Points, in no order, along strands that fork and pass close to each other.
In the rows, zero is written as 128.
Points whose rows are less than 48.1 apart are linked; no others are. Some points are linked to none.
gev: [ 99  97 129 134 106 125 139 116 163 120 126  76  96]
tedat: [112 116 151 127 110  86 132  99 147 139 140  98 116]
semib: [117 109 148 125 112  80 131 111 145 153 128  95 126]
Guv: [138 119 102 121 158 103 132 203  86 180  62 133 147]
Seti: [119 101 143 135 109 119 138 105 165 132 128  85 141]
lin: [115 141 145 124 116 145 118  65 139  95 164 127 103]
fezap: [147 139 151 130 125  92 121  93 135 139 162 152 159]
vapo: [169 175 162 128 121 182 133  86 131  85 177 175 186]
zubo: [122 102 139 118 127  72 129 147 126 181  98  99 129]
dup: [114 151 120 130 137 128 104  88 116  98 163 156  81]
dit: [125 125 124 141 131 109 122 115 137 128 138 134 133]
tonu: [107  99 115 119 136  93 121 184 106 173  76 112  98]
defos: [144 163 125 125 131 214 122  72 133  64 167 147 121]
gesi: [111  86 131 109 120 114 137 173 122 176  61  81 125]
sanak: [ 94  90 102 111 129 124 120 208 101 165  68 112  70]
rese: [105 122 150 127 105 106 128  81 149 116 153 100 100]
Ruzu: [104 120 113 138 127 110 117 113 136 117 139 123  83]
vuro: [ 90  82 129  90 109 129 133 198 104 172  51  79  77]
dus: [140  99 128 138 126 130 141 142 156 148 101  98 182]
rivis: [135 169 110 141 149 150 114 103 113  84 165 172 115]
rozep: [178 196 164 126 127 184 140  97 117  82 182 188 191]
sada: [153 111 132 144 127 128 142 131 156 142 120 115 198]
Kaguk: [100  98 123 118 127  88 123 170 116 168  88 100  86]
Vap: [104 135 124 131 129 107 111  92 127 110 154 136  77]
fekis: [118 106 137 129 123  83 127 133 138 160 115 103 124]
Mot: [163 163 163 127 117 170 128  79 138  95 174 166 184]
bilur: [ 89  78 133 113  99 125 147 170 139 154  78  55  80]
mana: [158 134 146 130 127  88 127 107 138 150 155 148 179]
gupi: [143 172 163 115 124 174 109  63 117  91 175 164 130]
fek: [133 145 122 131 124 201 126  72 148  70 164 134 120]
gulef: [183 212 155 131 135 167 150 119 111  80 186 194 196]
vovim: [104  95  79 136 136 143 125 192 127 133  92 121  77]
nuvu: [105 108 118 135 108 158 136  92 167  94 144  92  87]
mera: [145 148 114 152 141 130 130 128 132 108 149 155 163]
meza: [151 114 131 129 138  84 130 139 133 172 115 125 174]
Tere: [114  93 119  93 131 121 132 202  85 185  38 109 118]
zezif: [139 133 104 154 149 121 130 149 130 121 129 143 156]
sidit: [154 187 125 127 143 223 124  86 115  58 174 163 128]
nizo: [124  92 136 133 114 119 139 128 160 146 108  84 155]
sitag: [108 101 131 137 110 125 135 110 162 124 129  89 120]
Sef: [153 157 168 118 120 122 117  72 126 119 177 170 162]
Vebaz: [ 91  81 126 121 102 130 145 158 152 143  92  58  81]
pur: [115 104 103 140 140 117 125 169 127 146  96 118 118]
Delep: [ 95  93  79 131 130 138 122 186 130 132 103 116  52]
pek: [128 149 163 120 118 109 114  67 129 118 170 143 124]
Tor: [138 126 102 150 151 113 129 162 124 138 114 139 152]
zufa: [151 178 148 128 134 166 116  82 115  87 175 176 148]
vukel: [133 118 100 133 155 112 129 199  98 167  72 132 139]
Suna: [ 96 100 123 128 124  87 124 158 125 156 103  99  80]
Lamu: [138 175  98 143 153 175 122 107 113  69 167 169 113]
tato: [109 130 145 127 111 124 125  75 144 105 157 112  99]
vikar: [162 128 128 150 131 138 144 130 151 122 137 132 204]
gib: [115 116 121 135 115 165 131  84 164  88 149 107 112]
pipa: [127 160 159 112 120 162 110  54 125  91 172 142 107]
golu: [139 154 171 117 114 127 114  62 129 113 174 155 142]
bapub: [142 115 110 104 151 114 139 203  78 187  44 126 156]
tis: [149 181 115 139 146 190 126  99 116  65 171 170 132]
Gotok: [163 177 124 147 148 118 130 127 115 108 169 182 174]
zigad: [164 202 120 147 155 131 140 138 105  88 175 187 171]
teno: [160 149 153 138 119 144 132  89 145 108 166 157 190]
turu: [ 96  85 108 101 121 139 127 211 102 167  55  98  79]
Sevuk: [148 107 131 120 137  87 134 150 125 185  96 113 170]
Luno: [ 89  93  87 131 123 129 124 170 135 129 110 108  43]
Vura: [ 89  79 134  98 101 124 142 189 117 168  61  63  76]
tiv: [173 210 140 139 144 150 144 124 107  82 184 194 185]
Pip: [ 95 111 108 137 124 113 121 128 139 120 130 114  68]
gom: [128  93 139 101 126  99 139 163 117 191  61  88 146]
beli: [111  96  93 136 138 132 126 188 121 144  86 115 100]
ratub: [150 122 132 135 134  92 128 129 138 156 131 135 172]
Patet: [129 112 100 142 150 117 129 181 116 153  90 128 141]
Tas: [129 103 117  95 138 117 136 197  82 191  37 115 140]
zilu: [153 178 136 137 139 150 122  99 114  91 174 181 157]
gik: [123 132 123 131 116 183 127  73 154  76 156 121 113]
luris: [ 93  86 128 128 102 125 146 138 158 132 111  60  83]
Kor: [159 153 160 123 121 108 122  85 131 130 173 170 173]
guta: [159 137 137 143 127 132 137 113 148 119 152 147 196]
Nomi: [128 165 127 129 142 134 106  86 109  97 167 171 105]
ran: [120 145 148 127 125  94 111  82 126 123 162 145 114]
sebob: [150 165 121 147 146 127 123 116 119 105 162 173 155]
lol: [136 102 136 112 130  82 134 152 123 190  86 101 154]
Tob: [105 100 105 116 140 108 120 203  95 171  68 121  94]
das: [ 89 103  98 134 121 123 124 138 141 117 129 108  45]

A fork is a point with three links. Follow the links from the first point to the second and name the forks in between, in order.
zezif, zigad | sebob
Guv, beli | Patet
gesi, mana | lol
Gotok, Guv | sebob Patet

Name the points in between on the shortest way along the links from the first point to the second, in order.
guta, rozep | teno Mot vapo
vuro, gev | Vura bilur Vebaz luris
lin, zufa | pipa gupi
gesi, fekis | gom lol zubo
meza, gom | Sevuk lol
Gotok, Mot | zigad tiv gulef rozep vapo
